A landscape with many peaks, sampled at points; each row gives a point and its height.
A climber steps from a point to the highest of its 2 nearest points, and stops where none of them is higher. Distance is the straight distance between rows; heights are no part of it.
k973: [122  75 100 127 141 104  86 129 112 152 128 132  90 116 118 138 143 132
 122 122  90 150 166 129 106 134  90 140]  (h 229)
k296: [158 143 149 160  75 177 135 121 122 138 145 152 125  98  96 137  70 114
  65 145  88 112 181 107 118 139 135 170]  (h 271)
k339: [ 54 131 133 102 116 117 135 104 150 147  87 121 125 125 125  62 214  82
 146 111 163 107 117 135  86 118 155  84]  (h 313)
k843: [131  81 158 138 116 149 116 112  79 184 129 174  93  73  78 132  92 164
  92 111 113 157 178 120 132 148 101  89]  (h 438)
k554: [173  88  63  67 141  98 103 144 118  86 121 147 145 161 131 172 115 147
 106 106  91 135  94 175 186  76  99 150]  (h 437)
k375: [187 167 145 180 143 144 105 142 155 105 159 100 143 124 136 158 103 104
 138 173  98 165 149  86 126 149 123 183]  (h 125)
k720: [ 83 170 153 128  92 162 166 107 127 158 104 144 122  92 115  87 103 128
 108 130 164 111 159 104 121 139 144 105]  (h 351)
k783: [164  91 148 151 153 123  88 117  93 155 145 162 102  95  95 170  78 159
 107 144  96 196 173 134 160 161  62 111]  (h 582)
k917: [177 155 128 166 128 135  98 132 148 133 154 127 125  85 120 140 101 107
 105 175  77 168 191  84 123 145  90 193]  (h 146)
k315: [153 112 127 129 161 122 108 148 101 117 141 133 132 130 127 162  83 167
 150 134 131 166 115 123 166 138 105 131]  (h 470)
k675: [135 162 133 142 112 158 159 145 136 105 120 108 158 157 152 145 110 106
 135 143 151  82 103 115 121 135 172 161]  (h 161)
k366: [134 188 142 157 102 178 160 141 129 126 133 136 164 107 121 158  54 134
 105 155 149 137 143 102 161 135 132 155]  (h 53)
k271: [189  67 108 128 152 120 100 150  81  98 134 129 151 161 150 150 134 147
 150  95 118 121  85 135 150 131 166 171]  (h 631)
k39: [ 60 128  97  72 114 117 172 129 140 164  91  90  85 129 175  82 152 120
 140 128 165  71 178  93  79 159 122 121]  (h 453)
k938: [158 209 158 181 144 150 123 148 158 117 150 104 166 117 149 126  95 108
 155 173 135 178 138 100 145 147 105 172]  (h 104)
k731: [ 93 133 177 172 161 121 109 122 141 131 117 109 127 143 139  92 198  99
 205 132 171 163 118 145 105 155 123  82]  (h 716)
k424: [137 172 145 134 160 133 110 135 149 134 149 104 172  74 132  89 102 161
 152 159 143 200 170  60 195 163  66 104]  (h 379)
k509: [ 78 117 152 159 142 112 137 129 133 139  99 110 111 170 150 105 180  92
 186 132 171 114 104 153  91 159 138  83]  (h 590)
k801: [113 173 142 120  60 175 180 110 131 135 136 149 114 107  93 111  87 126
  53 122 131  74 150 127 115 102 171 133]  (h 31)
k432: [110  91 121 117 134 102 167 126 138 119 114 129  91 174 136 175 144 127
 131 106 119  70  89 184  80 102 143 119]  (h 372)
k92: [162 108 134 127 104 134  89 103 126 115 153 162 134 105  75 119 157 121
  82 109  87 156 113 147 133  87 154  94]  (h 206)
k915: [159  67 129 133 162 118 100 151  72 111 130 126 137 152 151 173 121 164
 159 106 128 140  81 153 158 146 127 112]  (h 545)
k112: [ 62 143 148 113 111 150 162 106 127 160  97 134 110 111 131  87 150 122
 134 118 172  98 158 117 113 133 134  77]  (h 377)
k891: [125 179 151 136  72 191 178 134 137 120 119 143 163 110 113 137  61 122
  73 137 143  90 142 106 135 122 166 161]  (h 41)
k415: [156  80 110 110 118 101  69 107 117 130 140 139 122 124 102 109 200 114
 101  95  82 159 130 144 120  96 141 115]  (h 231)
k151: [172 113 100 143 137 110  72 118 139  97 153 119 142 147 121 132 189  93
 135 120  88 145 102 134 109 112 149 167]  (h 141)
k105: [160 121 111 133 108 135 106 142 122 134 141 115 115 102 126 125 110 123
 103 148  98 130 181  90 109 136 121 175]  (h 166)
k505: [147 143 140 147 161 134 102 142 127 131 156 102 154  88 135 117 104 135
 146 171 126 191 175  66 161 164  75 149]  (h 362)
k396: [142 105  88 139 142  85  83 126 149 120 124 104 114 154 143 132 189  87
 160 136 106 129 117 134  92 131 143 167]  (h 162)
k610: [174 116  89 106 148 108  97 137 129  78 132 106 164 167 154 152 142 123
 134 110 112 128  73 133 168  97 157 165]  (h 557)
k547: [ 61 186 153 127 136 106 153 109 196 146 103 133 147 125 119  96 148 112
 150 132 182 145  96 156 137 109 108  77]  (h 252)
k810: [ 59 137  93  21 127 106 196 130 145 156  95 104  96 116 160  77 138 138
 121 111 189  76 156 108  99 123 115  93]  (h 426)
k597: [145 101  81 108 131 111 103 143 126 130 125 112 129 129 144 124 148 113
 132 128 104 110 147 100 114 135 134 175]  (h 185)
k858: [ 97 138 138 142 154 108 174 155 145 127 110 120 108 169 145 190  90 143
 165 145 129  81 104 162 111 134 107 132]  (h 479)
k293: [206 103 125 169 124 116  62 115 127  96 171 136 126 149  96 162 146 102
 110 123  56 160 113 153 115 113 140 165]  (h 121)
k559: [123  78 139 130 138 142 120 139  71 169 127 163  89  84 101 154  65 179
 120 139 108 156 161 131 145 166  78  88]  (h 493)
k654: [122  94 112 105 121 128 156 145  88  91 106 116 165 178 171 123 142 139
 151  98 166  59  53 127 127 120 209 131]  (h 566)
k60: [184 147 172 153  98 144  80  94 134 105 186 164 156 104  79 101 140 118
  78 108  92 172 109 126 148 102 161  88]  (h 199)
k500: [114 145 112 139 172  92 166 146 155 122 110 112  89 170 143 229  78 146
 165 179 118 100 111 175 125 131  76 152]  (h 551)
k82: [142  84 103 120 133 126 145 146  99  86 115 110 156 193 167 141 171 126
 146  96 124  60  59 151 109 107 205 164]  (h 622)
k212: [128 126 151 145 153 114 101 116 124 170 135 145 114  79 105 126 117 151
 130 156 106 189 175 107 159 155  53 102]  (h 492)
k190: [174 122  82  94 147 109  96 135 118 115 134 136 131 136 124 174  99 147
 104 133  79 159 123 155 168  92  82 159]  (h 487)
k388: [135  52  61  70 132  93 130 126 104 119 121 128  86 164 146 150 160 142
 108  97  87  85 123 153 105  99 148 152]  (h 303)
k756: [112 170 116 112 125 137 171 141 148  97 111 125 164 158 141 151 105 125
 135 131 148  91  67 147 149  93 156 134]  (h 181)
k349: [107 190 158 138  88 161 152  96 153 145 119 160 126  81  99  80 119 113
  76 140 137 131 162 100 128 114 128 133]  (h 325)
k567: [138 172 206 208 142 151 130 138 140 121 149 122 147 124 127 109 113 125
 160 151 161 183 129 116 130 165 122  87]  (h 656)
k863: [183  93 126 134 154 115 106 154  88  77 140 111 164 188 159 143 166 127
 169  94 133 115  58 145 135 123 205 151]  (h 728)
k398: [111  98 136 108 118 135 116 125 107 125 124 141 134 120 119 102 152 134
 124 117 139 125 108 114 146 119 144 107]  (h 414)
k659: [140 118 185 156 144 158 111 127  89 127 151 128 160 101 113  87 124 146
 155 121 145 176 131  92 162 163 132  73]  (h 526)
k399: [ 95 131 155 157  94 127 147  91 154 170 126 167  80  88  95 108 126 127
  96 130 120 136 177 145 102 116 117 102]  (h 354)
k463: [112 152 171 171 137 136 120 125 147 148 140 121 127  97 126 102 129 120
 157 155 148 175 145 120 137 162 102 114]  (h 537)
k63: [ 80 115 129 128 149 107 170 145 132 123 107 125 111 171 136 158 127 144
 157 119 151  92  88 180 117 122 135  99]  (h 421)
k166: [119 161 163 140 142 125 100 107 145 154 147 145 143  57 110  77 127 136
 125 160 137 209 182  80 176 151  62  84]  (h 428)
k529: [200 154 150 167  98 167 103 124 114 106 169 146 150 105 102 145  91 113
  70 141  87 146 155 104 133 129 152 171]  (h 244)
k623: [165  51  99 120 143 106  67 125  95 125 147 135 103 129 123 132 172 122
 127 106  73 145 126 136 125 124 123 135]  (h 255)
k953: [109  80  82 112 144  97 127 138 122 141 115 114  99 137 147 147 138 136
 151 132 112 119 142 130  98 147 109 151]  (h 205)
k717: [173 142 102 144 163  97  90 141 139 107 143 125 121 142 121 202  87 149
 136 160 100 177 114 166 157 117  73 156]  (h 558)
k181: [194 140 118 171 134 135 105 148 108  91 160 105 143 167 148 173 117 104
 157 136  99 108 104 127 114 139 166 209]  (h 126)
k958: [ 83 104 122  93 119 120 158 120 129 130 110 114 111 159 153  92 201  95
 146  97 154  73  95 137  75 116 179  99]  (h 342)
k738: [132 168 175 168  61 190 164  90 143 153 135 162 114  80  91 112  91 130
  75 136 117 116 175  97 122 141 126 139]  (h 298)
k563: [117 220 168 162 131 179 176 152 146 128 113 129 172  99 138 130  30 151
 129 163 172 152 142 106 172 152 101 149]  (h 68)
k792: [220 125 128 165 144 130  74 131 107  95 180 118 142 148 119 156 114 114
 137 134  73 151 124 126 126 154 141 195]  (h 107)
k235: [ 65 203 128 114 124 116 176 130 189 145 103 118 147 138 135 127 107 125
 143 146 182 126  90 155 146  99  97  98]  (h 225)
k611: [ 88 135 112  66 111 123 168 125 150 127 118 137 106 131 111 124 136 141
  93 113 153  89 121 157 110  84 130  95]  (h 344)
k269: [113 102 123 108 141 143 112 133  92 128  99 104 162 112 160  76 177 111
 155 113 160 115 117  80 126 153 170 118]  (h 480)
k939: [ 97  95 133 118  97 136 137 113 114 168 121 156  87  93  91 134 101 161
  88 118 113 126 169 140 120 119 108  96]  (h 395)
k314: [153 142 206 188 153 155 103 139 107 122 171 116 152 113 121 110 106 159
 170 137 144 199 128 123 166 173 107  77]  (h 525)
k312: [ 86  99  91  55 111 119 143 130 126 145 114 126 119 116 127  98 151 129
 123 110 149 104 126 131 127 102 130 107]  (h 375)
k632: [158  39  69  89 125 110  86 128  87 133 136 131  97 145 128 131 157 131
 111  98  67 105 150 124  97 121 137 170]  (h 279)
k833: [127  67  70  84 137  86 159 133 139 121 116 107  84 181 171 162 151 152
 132 109 102  84 113 170  86  93 118 139]  (h 330)
k990: [158 152 125 157 134 137 119 129 131 108 122 109 140 168 139 138 138  87
 144 141 123  90 108 114 103 134 176 183]  (h 144)
k511: [ 84 157 164 147  93 120 140  83 176 148 125 166  99 107  96  94 168 112
  97 126 137 136 137 153 107  98 117  82]  (h 317)
k377: [ 70 111 141 140 132 112 157 126 131 154  89 105  89 167 160  87 179  98
 174 112 170  75 137 132  53 182 138 109]  (h 523)
k136: [156  84  59  57 145  98  90 145 106 103 115 127 167 148 154 128 131 161
 124 106 112 138  99 134 186  86 100 145]  (h 454)
k685: [173  97  85  85 169  91  94 150 100  78 133 120 173 162 153 152 153 162
 147  98 114 156  62 152 184 110 132 137]  (h 504)
k316: [130 131 144 128  78 164 165 111 118 152 133 161  83  99  91 135  74 134
  43 120 103  81 180 137  85 115 161 130]  (h 21)
k517: [144 144 105 157 170  99 128 152 141 112 126 124 125 170 135 225  63 152
 148 166 110 137 112 180 149 132  76 176]  (h 660)
k189: [191 158 157 160  90 152 101 113 141 111 170 159 159 100  82 145 102 123
  53 121  80 158 136 125 152  95 144 127]  (h 221)
k470: [107 117 166 140 121 155 131 126 100 124 113 145 149  93 114 100 128 143
 138 110 160 139 120 111 155 142 152  73]  (h 459)
k603: [142 106 108  98  81 138 155 118 120 144 139 162  68 117  96 138 107 136
  56 119  87  75 178 148  76  92 144 133]  (h 12)
k367: [ 75 187 114  83 128 121 175 130 174 112 110 130 175 142 138 127 124 113
 134 121 173 106  68 150 162  77 128 105]  (h 201)
k930: [ 86 178 132 111  90 134 165 100 167 140 122 145 125 117 105 114 143 108
  92 127 154  98 130 143 116  92 125 107]  (h 312)
k707: [ 46 126 129  69 114 127 184 115 124 174  98 122  84  99 132  73 144 146
 125 105 184  86 169 111 104 134 126  63]  (h 401)
k101: [172 125 141 162 167 125  87 145 112 124 168 109 139 104 125 154  95 148
 159 143 108 195 145 112 162 167  87 135]  (h 412)
k698: [120  99  94  98 126 138 126 154  91 103 108  93 178 162 175  90 172 111
 160  97 166  91  80  88 138 149 198 145]  (h 527)
k11: [ 47 155 119  95 128 100 135 110 181 155  96 132 121 123 130  64 203 110
 164 120 183 141 118 141 122 107 114  77]  (h 286)
k782: [ 81 110 128 120 138 108 166 127 137 128 110 115 118 177 151 133 178 126
 160 103 175  79  56 178 107 109 168  82]  (h 376)
k449: [ 66 124 107 113 132  94 145 118 151 164  98  91  84 146 163  86 171 102
 167 125 160 100 171 106  61 175 113 123]  (h 484)
k358: [109 222 151 154 149 156 164 137 165 134 115 100 163 114 154 121  77 118
 153 176 172 149 143  91 159 162 102 160]  (h 83)

Call two points neighbours if one is among the 2 nearest of the other. Go from one point of each pair to the other, from neighbour to neighbour, staying as high as possible. Name the lowest point that can't be avoided.
k863 and k567 | k398
k731 and k567 | k463
k863 and k517 | k554

Where does a climber stop that starts at each point below?
k707 | k731
k60 | k731
k505 | k863
k930 | k659
k511 | k783
